Each row is a point on a landscape with many valleys, with its height.
A ball rolls from a point to the lowest of its 3 nearest points, and stops where none of them is lower. Distance is the straight distance between rows; heights are no part of it.
k601: [164 106 118 128 123 116 100 119 169 124 130 153 127 137 136  80 122  77
 117 121  89 119  78 130 166  99 156 128  92  97 153 136 119 157 132 104
  93  87 137 117  92 195 124 101 146 152 113 133 118 123 118 131 100 188
 125 106 125  75 102 130 167 127 113 170 123 124 161 166  87  59 132 106
 129]  h=228
k369: [136 144 135 145 141 146 146 140 142 130 151 131 156 166 129 105 136 116
  86 147 126 115  93 138  85  88 121 107 153 137 144 137 155 130 107 125
  80 102 135 120 115 161 105 100 168 117 123 117 165 125 112 143 134 137
 170 151 137 158 111 119 146 117 146 153 125 126 146 123 121 114 105 150
 152]  h=519
k539: [166 114 161 120  96 103 125  97 111  69 111 103 118 120 185 154 132 187
 185 135 126 143 145 107  95 163 151 200 123 154 120 119 145 118 100 162
 142 170 115 122 103  75 121 115 138 180  89  95 140 140 113  85 124 134
 118 118  97  77 173 123  75 128 132 124  88 105 121 126 178 138 174 103
 158]  h=298
k520: [176 164 134 126 141 207 175 131 166 158 104 134 135 138 164 123 133 151
  52 111  75 125  87 147  71  88 132 146 140 159 137  98 172 139 114 168
  84 121 114  84 118 180 119 105 204 126  81 100 136 102 125 129 159 177
 160 139 123 123 127  55 173 107 117 195 103 154 111 147 112  63 127 108
 141]  h=769
k973: [180 119 144 142 103 113 102  97 160  81 109  98 125 115 161 151 127 120
 134 144 119 132  94 116 148 139 166 184 128 113 128 127 123 114 110 152
 112 134 135 149 133 135 121 124 152 161  90 119 115  92 108 106 110 179
 110 122 102  58 122 135 129 108 115 154  97 117 144 147 121  83 181 100
 134]  h=581
k956: [160 107 155 126  77 103  81 109 124  60 122 112  98 120 163 141 136 146
 194 155 173 147 159 109 169 178 127 197 112 113 137 111 108 125 135 145
 155 138 145 173 158  95 144 127 120 157 139 140 130 117 128 109 115 138
  84 113 111  69 122 180 103 128 121  93 110 111 141 140 135 110 188 123
 124]  h=223
k224: [104 117 128 153 141 116 130 141 136 151 155 178 148 139 102  77 113  80
 105 122 111 131  91 162 169 105 117  85 102 109 137 118 124 133 124  90
 103 100 148 136 117 183 119 101 112  90 170 169 136 114 128 142 147 126
 121 105 164 162 121 128 165 130 121 136 170 128 142 134 107  98 105 144
 120]  h=423
k141: [169 141 126 122 132 156 177 114 154 115  70  90 123 107 187 169 122 190
 107 126  83 128 122 127  52 114 153 170 152 157  95 115 169 111  93 183
 113 168  96  81 103 123 123 113 154 167  70  76 124 105 124  84 134 146
 137 124  95 110 154  98  94 107 150 180  97 125 122 149 153 106 163 103
 154]  h=153
k541: [ 78 143 108 114 134  83  72 133 142 160 117 169  86 111 105 128  66  59
 159  61 145 158 145 102 248 131 134 112 110  73 149 123  75 165 169 107
 187 113 132 157 154 123 168 191  74 111 153 129  74  99 129 136 109 127
  78  62 146 136  97 174 154 128  84  87 132 138 144 146  76 111 132 129
  61]  h=102
k486: [160 124 172 143  96 103 107  96 127  51 111 114 122 126 193 159 117 163
 186 149 122 142 122 110 170 168 154 230 119 143 120 121 112 114  99 171
 133 195 125 161 165  96 142 121 127 196 119 118 116 106 118  90 105 140
  88 105  93  42 132 166 102 128 102 141  87 101 139 143 137  93 190 101
 146]  h=620
k896: [147 131 138 115 135 124 171  97 126 108  94  98 127  97 169 171 149 201
 154 131 100 140 168 118  51 157 138 177 136 169  91 146 164 105  89 161
 117 174  84  71 106  80 113 109 132 170  76  85 125 172 120  94 136  98
 149 115  99 102 172 101  62 115 156 166 103 116 117 105 175 154 155  94
 151]  h=506
k854: [ 61 141 109 142 133 126 125 161  90 157 158 128 119 154  61 128 136 119
 118 136 168 115 148 124 178 113 120  69 146 117 121 143  95 114 156  90
 145 130 149 151 166 111 138 159  85  82 168 172 123 130 135 153 146  96
 155 152 150 179 114 136 146 142 131  78 173 137 111 104 129 192  93 146
 135]  h=317
k390: [ 67 116 117 111 127 140  78 128  97 152 158 140 152 131  33 182 119 107
 150  94 229 150 197  78 203 138 123 120 181 118 161 126  90 126 138  82
 185 121 138 165 203  31 147 216  57  70 144 171  64 149 158 174 133  83
 119 143 113 159 143 163  93 172 127  60 138 158 128 151 126 218 106 126
  89]  h=243
k95: [133 102 142 123 121 121 152 133  89 125 145  87 131 130 159 136 159 172
 151 162 152 144 172 142  34 155  88 115 135 154  97 175 133 146 103 164
 154 121 120 117 103  90 126 132 128 149 114 112 168 176 125 132 125  80
 163 154 117 150 155 111  79 144 142 103 101 106  95  70 166 201 118 147
 143]  h=344
k664: [ 56 151 100 147 145 128 160 162 118 178 150 207 141 149  67  71 115  49
 102 107  94 127 101 150 209 113 113  77  99 107 115 100  87 127 143  85
 113  97 153 125 123 178 132 123 107  80 176 142 119 124 126 152 135 114
 114 110 181 184 105 131 172 135 117 139 182 142 143 117  91 124  95 153
 101]  h=397
k794: [112 136 123 154 137 125 142 156  97 142 156 116 134 157  91 114 136 115
  91 160 138 128 106 149 105 117 114  86 143 132 115 134 130 110 137 125
 116 115 147 140 121 155 101 109 138 128 161 143 159 130 134 152 148 100
 164 145 150 188 116 124 150 122 150 121 152 120 128 113 129 153  79 154
 152]  h=401
k37: [154 103 132 126 118 106  89 119 152 111 115 150 125 126 133  94 107  77
 118 125 105 113  89 140 167 108 145 124  99  90 151 137 114 144 132 117
 111 100 153 140  94 177 127 120 133 147 101 120 116 105 113 138 113 180
 112 101 143 107  98 156 158 111 107 143 124 123 148 141  95  53 147 106
 123]  h=794
k590: [127 147  94 142 185 155 196 156  94 144 143 116 160 173 108 126 157 148
  71 169 100 123  61 174  56  94  99  97 161 168 124 142 157 125 138 161
  86 145 137 104  92 163 110  91 185 115 127 132 210 155 125 150 149 110
 166 177 119 178 142  90 128 130 144 155 132 130 125  90 107 132  87 164
 167]  h=466
k151: [203 164 115 121 120 214 168 122 179 154  75 145 103 106 190 113 117 168
  76  94  59 120  84 134  86  97 150 155 115 137 114  84 162 132 112 152
  89 128 130  96 120 182 110 104 211 128  76  81 101 105 128 111 156 226
 132 123 110  84 126  75 177 101 133 200  76 141 119 175 116  47 153  79
 128]  h=739
k17: [ 61 179 104 171 167 144 185 179  44 159 169 174 121 159  60  89 160 106
  81 145 120 119  52 171 156 126 103  53 134 147 112 110 114  91 154 104
  89 122 156 129 144 171 112 122 106  94 170 179 184 141 137 163 159 114
 139 162 156 203 128 115 147 143 127 120 156 136 143  98 120 140  74 182
 155]  h=324
k910: [106 166 108 146 169 156 162 166 103 145 148 149 154 171  94  89 151 122
  59 159 121 120  51 177 105  95 107  86 154 169 118 132 130 122 135 134
  55 121 136 115 113 174 103  97 178 116 148 145 180 153 140 148 162 120
 161 172 140 160 122  93 162 126 137 142 157 135 130 108  96 124  92 163
 148]  h=485
k812: [ 57 122  98 105 135 121  95 115 106 156 148 144 125 120  60 142  98 106
 141  92 189 138 185  90 214 130 125 102 157  98 143 126  95 126 150  81
 174 120 120 146 176  89 162 183  60  69 159 152  73 128 144 164 123  91
 108 114 151 162 125 151 143 139 122  92 175 143 134 148 114 191 114 131
  94]  h=141
k170: [148 108 127 133 100  96  73 121 155  81 122 138 119 128 133 107 117  84
 142 126 140 130 112 127 167 138 146 138  93  94 147 138 120 121 122 130
 124  93 132 149 126 135 130 117 134 142 146 137 129 105 124 109 102 162
 107 101 130  82  95 168 143 114 116 130 116 128 138 144 107  89 149  96
 111]  h=191
k410: [152 134 123 122 140 154 114 128 167 132 125 129 140 150 132  81 116  93
  79 113 115 125  72 136 107  86 137 119 126 116 146 121 137 130 121 117
  82  88 124 112  98 185 108 112 182 129 109 108 136 112 123 142 121 172
 141 133 139 117 104 111 166 122 136 188 124 144 147 147 112  83 118 127
 143]  h=741
k271: [149 156 105 144 193 170 217 152 110 137 126  87 153 171 125 145 162 179
  74 163  71 134  79 156  23 100 105  97 177 192 104 140 177 135 132 173
  84 174 114  99 110 151 125  98 165 129 107  97 190 172 143 127 141 108
 183 163 107 166 121  67 118 108 153 170 105 147 103  82 103 140  90 145
 157]  h=529
k624: [ 62 145 114 152 140 132 152 174  84 161 171 165 133 134  61  86 133  86
 109 119 132 139 110 137 182 131 102  75 123 122 118 134 110 106 145  93
 115 116 161 136 145 157 131 129  88  70 181 162 123 124 127 160 139 104
 125 125 165 190 119 124 170 143 138  95 195 137 142 117 116 143  71 158
 115]  h=284
k571: [146 103 136 127 128 126 118 112 128 110 130  93 136 134 139 124 135 123
 123 151 127 120 119 131  81 127 128 121 123 134 137 139 134 117 126 135
 126 115 128 128 111 140 123 115 151 151 134 118 155 110 118 125 120 133
 156 139 123 133 119 153 134 122 148 126 123 124 124 130 143 131 130 122
 140]  h=531
k150: [186 141 132 133 127 172 144 121 158 127 107  95 155 130 156 118 130 152
  91 128 101  96  93 146  90 104 142 132 147 132 138 109 168 132 102 158
  88 114 105 100 116 161 118 110 176 130  88  97 131 108 127 123 139 161
 155 136 108 117 125  99 140 106 139 180 110 134 130 138 126  88 117 122
 146]  h=729
k984: [169 124 153 111 115 126 143 108 147  93  91  88 117 112 173 156 123 174
 121 130 109 111 113 104  75 137 160 172 132 150 100 116 165 108  99 166
 118 166 101 105 102 123 111 117 168 173  82  99 117 123 110  76 120 144
 135 127  94  81 132 120  97 123 138 169  98 106 129 135 153 117 155 104
 135]  h=419
k258: [123 110 144 118 110  99  78 123 127 107 131 115 110 103 128 139 107 108
 161 136 183 132 171 108 149 144 123 134 114 101 150 132 115 143 147 114
 144 115 136 178 135 107 140 141 102 139 163 155 124  95 134 146 125 118
 118 118 164 120 114 175 127 137 131 102 132 130 139 143 136 134 150 139
  97]  h=224
k83: [ 41 176 101 167 167 153 179 184  49 156 160 166 127 155  60  97 151  92
 102 147 129 119  91 156 185 125 105  68 131 128 103 126 116 107 160  68
 123 127 154 140 160 167 118 135  96  68 174 180 153 156 148 153 169 108
 133 162 161 211 112 118 167 149 127  84 174 131 136 107 123 178  78 161
 145]  h=282
k128: [156 153 117 137 170 175 187 139 150 155 103  89 149 152 170 166 143 192
  78 139  93 116  98 161  25 108 111 114 171 172 127 133 190 138 113 182
  84 155  99  80 113 147 101 104 167 124  80  89 145 129 122 107 134 133
 171 165 100 162 149  63 120 104 145 177 116 143 126  99 122 117  96 139
 152]  h=659
k836: [ 86 126 111 102 130  96  56 115 135 146 121 171 109 108  71 160  84 103
 163 107 182 123 184  76 223 137 140 118 126  77 152 104  92 153 169  89
 182 111 123 161 188  86 156 204  78 101 164 161  70 106 131 155 112 117
  76  98 142 118 113 147 136 140 107  62 144 143 150 156  96 147 142 146
  75]  h=93
k776: [169 121 131 132 140 131 163 118 138 132 115  75 156 134 140 146 160 166
  95 142 110 114 131 150  27 122 135 111 141 166 106 144 162 116  95 160
 108 143 119 105  98 137 120 101 156 145 111  97 159 156 106  96 134  99
 182 142 116 143 137 103 104 100 151 151 109 117 112 101 142 149 107 140
 162]  h=493
k377: [158 161 102 141 171 136 203 139 123 146 100  90 150 131 135 181 161 194
  94 162  90 138 123 156  11 134 109 122 170 187  82 174 183 123 121 179
 115 163  94  68  98  91 113 106 143 141 101  86 155 179 123 111 133  95
 181 144 101 150 146  65  64  97 147 167 110 148  85  60 134 187  99 120
 179]  h=559
k544: [142 116 156 115 109 116 145  81 130  98 100 105 110 107 193 162 150 201
 184 139 101 148 174 117  83 187 133 199 129 160 104 148 144 123  84 159
 141 155  97  82 110  71 133 112 137 188  71  97 123 170 113  85 134 118
 115 126  88  90 191 105  42 130 138 143  96 110 117 124 188 150 163  98
 158]  h=347
k560: [103 122 123 133 136 137 131 143  93 139 176 102 129 139  96 118 151 135
 117 169 154 106 141 143 105 122  96  87 137 123 128 143 135 112 140 128
 153 123 142 159 143 139 126 129 120 110 168 162 175 122 146 161 146 106
 159 147 147 163 134 144 137 131 143  85 149 122 117 108 138 182  88 155
 148]  h=361
k63: [ 87 115 131 112 119 144 109 154  95 152 173 121 123 121  63 163 137 143
 134 128 202 133 199 109 161 128 120  90 140 117 136 130 102 124 156 104
 178 129 151 158 168  78 129 172  85  78 161 189 104 130 166 162 130  79
 136 165 136 149 131 140 133 152 140  70 150 132  99 124 145 205 101 146
 128]  h=151
k14: [ 60 143 117 147 159 138 144 168 117 164 138 202 128 138  65  84  95  52
 105  79 114 141 121 127 229 119 103  70 107  94 117 112 101 133 146  73
 145 120 133 135 149 158 146 169  78  67 177 136  91 120 121 134 126 111
 111 110 161 200 104 127 160 148 120  97 188 152 131 126  96 138  85 154
  86]  h=544
k454: [182 153 118 133 160 193 172 135 165 159  93 104 145 142 154 135 149 177
  65 116  86 100  80 158  50  91 132 112 150 150 127 101 169 128 112 161
  76 144 103  80 119 173 120 101 195 120  79  84 157 121 133 112 158 151
 157 165  98 138 134  67 152 106 147 193 103 155 119 124 115  96 109 109
 155]  h=725
k93: [132 116 122 115 124  94  97 129 180 129 118 159 117 126 118  67 106  58
 140 114 114 141  82 135 187 110 137 115  76  90 145 135  98 160 144  92
 105  94 146 126 101 183 137 114 121 139 139 130 120 115 106 137 106 181
  99  96 139 101 106 159 159 117 101 150 140 138 148 147  77  69 146 109
 103]  h=160
k822: [151 103 125 139 122 104  97 118 159 107 127 140 134 144 122  87 110  88
 119 126 117 111 103 125 143 112 147 118 108  91 149 136 117 132 129 114
 107  86 143 133 110 180 121  97 139 133 138 129 130 109 120 147 123 160
 121 108 140 108 102 159 159 124 119 145 137 124 141 143 109  71 136 125
 122]  h=573
k131: [182 128 144 122 116 129 107 100 163 106 112 115 128 130 172 128 129 112
 104 128 114 105 106 128 117 104 154 161 130 111 138 135 140 123 117 142
 102 123 121 134 108 145 125 117 172 149  96 121 128 104 114 128 121 174
 132 109 122  77 115 132 155 119 129 159 108 132 144 154 131  97 148 107
 130]  h=207
k329: [206 138 127 124 135 175 178 129 176 146  76 121 114 114 170 133 115 173
  72 103  61 113  92 145  81  98 163 161 130 141 118  92 184 122 118 153
 106 141 103  88 126 166 107 102 193 140  69  95 113 105 128 100 148 201
 149 126 105 108 129  95 167  98 129 192  88 129 114 171 126  70 147  88
 132]  h=637
k446: [107 101 135 148 121 127  95 131 102 128 148  99 121 114 108 126 124 114
 139 139 173 129 173 131 141 128 121 106 119 116 155 133 112 122 154 106
 151 106 145 156 146 124 145 131 102 111 169 160 123 121 139 157 123 113
 139 128 141 142 127 156 145 137 147  87 148 114 138 116 142 158 127 147
 116]  h=253
k546: [137  98 150 107  86 120  87 109 118  97 139 112  98 124 158 126 123 151
 178 160 184 141 174 119 110 161 121 164 111 123 136 123 107 136 122 129
 160 131 144 177 139 104 141 147 114 145 154 144 122 127 148 129 125 119
  85 133 134  92 134 161 111 158 141  72 108 105 130 123 151 139 176 113
 108]  h=212
k236: [130 113 133 138 117 107  86 123 162 112 128 145 110 112 106 108 102  77
 130 124 136 134 130 117 164 116 137 118 105 100 151 143 117 139 138 105
 133  91 158 153 130 137 140 120 110 136 156 156 128 106 126 136 124 144
 111  99 166 121 102 173 161 121 110 114 147 117 149 143 117 100 122 123
 110]  h=295
k347: [ 92 130 118 140 129 123 109 146 115 138 159 126 120 131  82 100 130 111
 117 155 170 114 151 130 130 114 114  86 124 123 133 152 117 118 141 113
 133 112 151 159 134 127 140 131 103 112 174 179 139 103 136 152 139  93
 151 133 146 162 117 145 150 128 132 111 148 128 122 115 149 152 101 146
 122]  h=306
k964: [150  95 156 108  82 105 113 108 109  98 134  81 117 124 178 151 138 165
 187 151 165 127 182 118  80 170 115 162 124 136 137 136 123 130 125 138
 164 123 131 152 128  92 136 129 116 171 127 122 139 143 147 112 118  98
 123 157 115 110 154 156  81 168 143  92 107 111 124 102 170 155 156 142
 135]  h=239
k983: [108 109 138 101  87 118  53 135 119 111 126 127 104  98 124 165 106 126
 182 118 193 132 184  97 169 165 120 153 125  90 162 120  96 143 156 120
 171 120 144 172 181  76 144 185  87 121 140 187  90 114 152 162 109 133
  73 137 130  88 129 162 112 151 105  53 128 131 142 150 119 147 162 123
  84]  h=161
k753: [109  87 157 121  91 134 128 113 101 123 157  75 133 124 162 144 152 155
 168 148 168 146 191 135  67 164 115 131 119 166 128 163 115 138 112 139
 180 124 122 132 115  86 124 145 112 142 119 141 149 162 143 144 127  66
 132 169 123 126 153 119  83 170 138  82 104 123  98  89 191 196 151 146
 129]  h=383
k164: [ 62 136 118 153 142 134 157 166  87 162 165 182 139 138  53  83 140  79
  91 140 105 122  96 155 180 122  96  68 121 133 108 127 115 108 152  75
  96 110 149 139 131 175 122 131  98  84 182 143 136 127 142 152 158 110
 132 135 176 198 115 121 162 137 136 105 178 136 132 118 122 145  82 165
 112]  h=192
k424: [139 100 140 119 127 127 162 110 126 120 118  73 141 120 160 153 148 160
 131 153 132 131 135 137  28 139 115 128 138 148  98 156 145 121 105 173
 138 145 115  96 105 112 129 108 127 160 108  95 168 157 118 109 133  86
 161 146 112 137 146 120  90 129 155 127 108 110 112  95 169 170 117 127
 147]  h=373
k554: [171 159 147 108 123 128 164 109 158  96  81 110 113  97 196 159 116 206
 161 124  83 138 125 110 105 129 170 217 129 154  74 108 184 110 110 174
 121 209 106  94 110  87 126 103 170 172  70  88  87 125 121  71 141 152
 107  98  79  66 177 100  72 107 134 178  99 114 116 153 168 111 176  89
 148]  h=334
k281: [164 108 176 131  92 129 110 110 107  79 115 101 116 132 170 157 129 165
 183 138 167 132 167 127  97 169 135 183 111 134 133 112 121 118 112 151
 160 152 122 141 118  86 141 126 135 173 114 112 142 125 121 116 115 139
 109 144 124  89 146 157 100 143 140 112 101 120 118 108 181 125 165 109
 151]  h=269
k839: [ 44 160  91 160 147 155 189 173  59 161 136 210 138 130  41  97 119  64
  99  77  99 110 103 121 246 161 112  67 132 123  92 104  87 103 149  72
 130 146 128 136 163 156 130 175  63  30 164 131 114 174 126 127 134  98
 110 156 168 224 100 122 165 160 113  87 192 160 132 112 114 167  79 142
  97]  h=722
k887: [181 150 145 137 112 159 158 119 157 114  83 107  98 113 198 153 110 168
  98 108  72 112  90 120 109  96 181 181 122 139  98  89 165 112 107 160
 104 164 109 111 132 132 110  96 177 167  83 101 104  94 112  93 135 187
 128 119  94  63 141 103 143  99 127 186  82 118 112 182 126  71 178  85
 148]  h=455
k540: [146 112 127 125 146 112 176 126 102 138 132  88 130 119 156 165 166 175
 127 175 116 147 158 140  23 151  90 115 154 183  96 176 148 125 109 166
 130 143  95  81  90  88 110 126 129 146 115  88 171 180 107 118 125  66
 155 137 103 136 141  94  62 115 157 112 107 127  91  59 153 184 109 130
 163]  h=411
k945: [128 130 109 103 138 117 108 126 174 154 113 184 134 165 118  60 123  54
 127 110  83 130  64 148 187  72 135 108  67 103 159 105 108 165 135  82
  97  89 135 110  85 206 111 116 135 136 111 114 130 120 124 135 114 170
 116 111 153 118 106 112 172 123 118 182 161 143 157 156  66  63 132 121
 122]  h=853
k690: [122 113 155 102 100 105 154  85 103 123 121  96 125 113 189 166 172 190
 183 153 116 156 194 124  37 199 103 171 136 162  98 175 135 125  83 157
 161 113  96  84 104  55 124 119 118 157  88 109 134 210 129 109 141  73
 130 157 112 101 164 114  37 142 140 100 125 106  93  78 181 191 143 123
 159]  h=346
k136: [ 76 115 116 120 124 126  81 132  95 150 156 132 138 120  56 158 104 136
 163  95 216 131 189  98 191 134 119 127 173 102 158 124  86 134 154  74
 169 114 128 165 192  74 148 203  60  68 151 169  68 128 147 157 130  93
 112 149 131 147 125 148 122 162 112  62 149 150 118 143 130 199 108 138
  96]  h=189
k119: [184 100 157 134  75 113 103  99 137  49 113 111 120 110 172 152 133 137
 155 145 115 126 115 116 145 151 156 198 123 127 131 112 127 106 107 159
 118 169 140 162 136 122 122 118 144 170 120 126 130  97 121  99  96 165
  92 102 104  51 137 160 125 123 125 136  98 109 149 134 142  94 189  99
 134]  h=613
k220: [ 29 148  98 145 152 141 132 166  75 155 154 138 133 119  24 143 137 113
 120  91 185 104 149  96 221 124 118 100 161 121 126 126 102 120 147  70
 156 147 141 148 177  99 158 192  62  50 169 166  88 139 135 159 144  80
 139 157 141 184 114 129 143 161 108  84 178 148 130 122 130 223  63 156
 106]  h=108
k764: [118 108 149 119  85 148  96 152  95 144 170  88 124 123 116 143 143 153
 161 123 202 120 216 123 125 139  89 116 138 134 143 141 108 137 138 116
 178 127 135 144 142  67 138 165 107  95 154 180 125 153 164 160 132  81
 132 172 122 136 159 138  95 152 135  56 122 120  97 116 154 206 135 149
 122]  h=366
k259: [105 134  97 102 112  64  53 124 133 137 110 171  81 113 128 142  88  90
 177  91 162 159 156  89 247 148 126 135 125  71 153 114  88 159 180 110
 201 116 126 169 214  80 169 197  79 115 160 155  64  99 141 143  91 154
  58  88 126  98  93 168 134 125  86  70 122 140 162 161  80  96 158 153
  48]  h=100
k589: [165 121 146 141 131 150 125 108 142 109 122 104 132 132 146 128 124 114
 102 137 126 104 110 124  78 107 141 131 134 116 139 121 151 128 111 147
  90 116 126 138 105 153 119 107 158 149 106 103 146 112 117 114 116 150
 147 119 122 123 109 129 135 117 134 170 114 119 140 147 124 109 147 105
 140]  h=607
k972: [168 142 126 135 150 143 187 123 142 137 105  78 155 129 157 163 135 184
  89 139 111 125 114 122  19 110 135 131 140 173 110 148 165 130 101 167
 119 148  99  82  96 116 116 107 146 156  81  74 150 135 128  94 136 116
 165 135 106 139 140  85 106  99 154 173 105 124 117 112 135 142 114 123
 162]  h=631
k463: [119 124 107 105 127  58  76 129 168 122 119 179 109 104 109  96  99  62
 143  93 129 146 112 124 211 127 136 112  83  72 142 128  96 169 157 100
 129  93 138 147 124 153 152 132 100 129 144 145 106 101 119 131  88 162
  83  85 151 108  87 176 159 118  88 110 137 120 137 139  90  69 150 120
  91]  h=756
k724: [ 76 137  98 110 142 114 142 156 150 178 141 236 148 142  93  64 109  26
 137  74  89 147 103 141 215  89 113  69  63  97 137  72  70 161 133  78
 133 117 142 132  89 178 141 133  90 109 153 101 107 109 122 148 110 125
  75  84 176 167 121 131 142 133  87 150 167 137 132 152  67  82 120 132
  80]  h=540
k623: [ 83 148 115 132 143 107 101 142 125 159 148 177 129 114 100  93 118  66
 111 115 125 130 139 124 178 116 113  84 104 109 148 127 116 128 149  83
 144  91 139 140 144 154 151 124 108 105 175 138 121 122 118 147 125 118
 117 117 157 160  98 145 166 127 128 113 178 133 136 131 131 125 109 136
 106]  h=375
k738: [121 124 141 135 153 124 136 136 113 124 143  83 139 129 144 144 150 156
 113 166 144 110 132 143  51 117 111 101 147 148 116 139 141 131 124 162
 131 133 123 119 100 148 116 117 147 132 128 140 166 135 123 117 138 106
 176 148 131 163 139 127 118 125 145 123 108 111 106 104 153 160 108 143
 151]  h=454
k512: [ 87 116 118 130 136 100 112 146 143 164 140 187 125 128  94  86  98  55
 141 103 111 120 117 129 200 108 120  87  98  84 143 116  90 153 144  90
 139  95 147 126 114 168 135 122 106  96 166 141 111 122 122 133 116 141
  90  85 180 161 107 156 155 133 113 118 159 138 137 136  94  93 109 139
  98]  h=273
k470: [142 147 160  99 123 106 158  81 136  96  98 134 129  92 186 156 137 223
 198 124  85 163 173 112  97 152 152 225 139 165  93 146 146  95  89 147
 136 205  99  81 105  50 120  95 134 187  78 103 110 164 120  70 142 131
 126 103  67  70 203  99  58 127 151 162 102 109 115 140 190 134 174 105
 153]  h=341
k247: [140 131 115 162 150 144 164 158 102 132 141  96 160 167 112 114 149 137
  98 152 126 110  80 172  56 110 105  83 147 174 130 141 152 124 130 144
 105 131 150 115 114 150 101 104 150 133 146 130 175 142 138 135 136 109
 168 160 129 169 134 116 141 130 155 140 130 121 123 101 135 147  78 157
 150]  h=434
k682: [151 138 162 118 113 121 142  82 137  57 104 117 123 108 192 152 133 196
 194 132  99 148 148 108 135 170 152 230 140 160 103 116 144 101  88 167
 135 205 103 118 135  84 121  90 147 178  86 102 113 146 109  71 128 120
  95 111  68  60 188 127  77 125 136 158  91 106 119 140 177 113 176  94
 145]  h=316
k110: [129 136 144 100 137 105 172  88 116 136 116 123 120 105 177 195 175 208
 179 150  79 155 187 109  38 197 116 191 147 175  84 178 158 114  91 150
 121 125  89  42  97  23 125 113 138 154  88  85 138 217 122 110 147  87
 137 105  83  99 178  87  22 119 151 124 112 117  92  78 186 167 134 112
 157]  h=443
k990: [164 116 153 129  98  87  49 113 139  63 112 152 101 112 155 148 118 123
 204 138 174 146 157 100 208 178 137 192 104  97 143 122  98 144 153 126
 154 138 154 189 183  94 152 151 105 147 157 162 112  98 126 127  99 166
  84  99 115  42 105 192 130 119  95  92 105 118 142 129 102  90 191 136
  95]  h=231
k847: [107 122 113 150 148 126 106 148 133 137 159 139 148 140 103  91 140  98
 110 130 119 112  97 147 128 104 123 102 124 123 135 139 149 118 140 102
  90  89 154 138 101 174 106 102 141 117 149 138 151 119 124 145 136 138
 148 142 156 154 107 134 160 128 129 130 158 138 130 132 111 110 112 147
 137]  h=456
k925: [121 122 108 130 136 124 122 137 165 161 157 187 151 158  94  54 126  65
 109 122  93 122  73 148 173  93 131 100  93 109 161 132 117 136 128  99
  90  91 151 109  82 187 110 103 137 113 140 132 139 128 123 153 129 148
 112 112 158 134 112 127 145 120 116 151 170 134 151 151  87  82 104 129
 122]  h=579
k904: [184 132 145 118  99 131 141 106 159  86 101 109 115 112 189 172 120 172
 146 126 100 124 120 114 137 135 189 214 132 142 105 112 152  98  92 167
 113 201 113 130 124 112 114 100 157 176  87 102  92 104 117  76 109 155
 114 105  76  45 152 125 105 114 109 169  81 113 136 169 143  88 196  97
 149]  h=355
k533: [ 85 125 113 129 126 138 111 139 106 150 164 134 120 121  66 123 133 122
 124 122 179 121 165 102 173 122 103  77 137 112 132 133 105 128 160 100
 178 112 139 166 161 110 153 152  91  94 172 177 121 111 153 152 133  98
 126 140 154 166 128 145 149 138 115  83 166 133 131 134 136 182  93 141
 110]  h=309
k641: [151  87 153 106 103 110 133 104 110 117 135  89 133 120 168 159 155 163
 166 161 133 142 167 136  60 163 115 148 129 165 116 137 145 128 111 160
 142 126 108 115 107  95 132 123 126 157 118 106 161 150 120 109 122  87
 142 139 118 120 152 123  65 147 151 112 109 115 106 103 180 156 139 128
 140]  h=291
k322: [ 74 126 101 124 137  89 107 132 153 167 137 196 114 119 114  97  73  35
 141  79 123 140 131 103 240 144 131  85  82  72 142  97  75 157 158  86
 185  96 137 141 125 147 152 159  82 108 165 132  90 102 135 130 111 147
  73  69 163 150 104 161 154 124  96 120 153 132 137 140  69 101 119 136
  93]  h=130
k328: [154 104 150 126 103 112  87  97 150  70 127  96 125 111 151 149 121 123
 144 147 147 130 139 118 125 150 152 174 105 110 148 132 122 109 129 134
 124 137 132 170 138 116 126 124 128 160 123 129 132 101 119 116 100 154
 114 118 128  91 128 168 138 118 118 130 102 111 142 146 141 103 173 110
 121]  h=622
k474: [162 140 124 135 142 172 143 133 149 142 120 131 153 147 144 102 143 128
  76 115  88 117  74 148  78  95 134 121 135 141 135 125 160 144 127 154
  81 108 133 110 120 179  98  93 183 118 101  96 150 125 118 138 130 153
 154 145 125 138 126  84 159 115 130 175 125 141 124 142 121  80  98 130
 138]  h=612
k995: [155 131 126 137 153 145 154 126 135 144 127  98 147 149 147 137 147 145
  99 145 111 100 101 161  49 100 134 105 170 155 143 146 166 129 113 167
  96 138 105 118  94 148 108  97 164 147 103 105 169 125 130 120 124 121
 178 160 116 165 123  95 123 112 143 169 105 125 134 115 128 115 111 142
 150]  h=645
k304: [201 139 132 115 121 173 141 128 180 130  94 129 116 119 162  98 110 123
  69  97  75  98  77 148 115  88 160 146 113 114 144 106 152 151 112 121
  85 106 114 100 124 180 108 101 202 126  70  89 120 114 118 126 143 219
 137 122 117  81 117  90 180 113 113 193  88 129 124 176 103  46 137 107
 143]  h=846
k894: [101 100 133 102 116 131  53 125 106 130 146 127 124 126  95 158 113 137
 175 109 223 120 196  83 181 144 128 135 150 108 165 101  89 144 170 102
 187 112 130 165 190  50 139 208  73  85 148 175  79 128 160 157 118 110
  94 132 132 126 133 155 109 171 113  47 137 136 137 153 138 178 143 142
  99]  h=170
k701: [104 114 109 119 110  96  65 114 136 128 122 151 104 104 112 125  94  83
 171 106 164 142 167 112 219 143 129 126 108  79 147 125  88 144 165  98
 162 108 138 164 154 117 157 167  95 120 162 162  94 103 136 147 110 138
  88  92 145 113  92 173 139 133  86  80 142 128 142 151 101 106 153 123
  85]  h=98
k837: [163 147 120 144 156 145 177 138 122 144 131  80 160 161 146 145 162 166
  95 157 110 129 109 154  36 113  95 106 163 176 114 162 165 118 114 170
 114 153 101  94 110 122 109 109 159 143 101  98 175 143 128 121 129  98
 185 164 118 162 137  90 109 105 145 179 110 134 110  84 114 143  86 138
 175]  h=583
k15: [ 70 146 107 115 118 106  85 133 119 165 130 155 123 104  71 124  93  85
 128  78 156 134 173  89 209 135 140  88 133  74 151 115 100 139 156  87
 171 106 130 164 188 105 174 184  70  71 165 156  63 127 135 135 118  93
 105 114 147 163 107 157 161 145 110  81 164 151 143 150 107 150 112 125
  71]  h=109

Call two points neighbours if one is among the 3 nearest of the other. Go from one point of each pair to the other, from neighbour to neighbour, staying as low as possible. Name the highest point that can't be avoided.
k836, k141: k554
k546, k836: k258
k93, k164: k822
k170, k220: k236
k836, k220: k812

Where does a ball stop that starts at each point below?
k590: k546
k512: k836
k910: k546
k724: k836
k896: k546
k847: k546
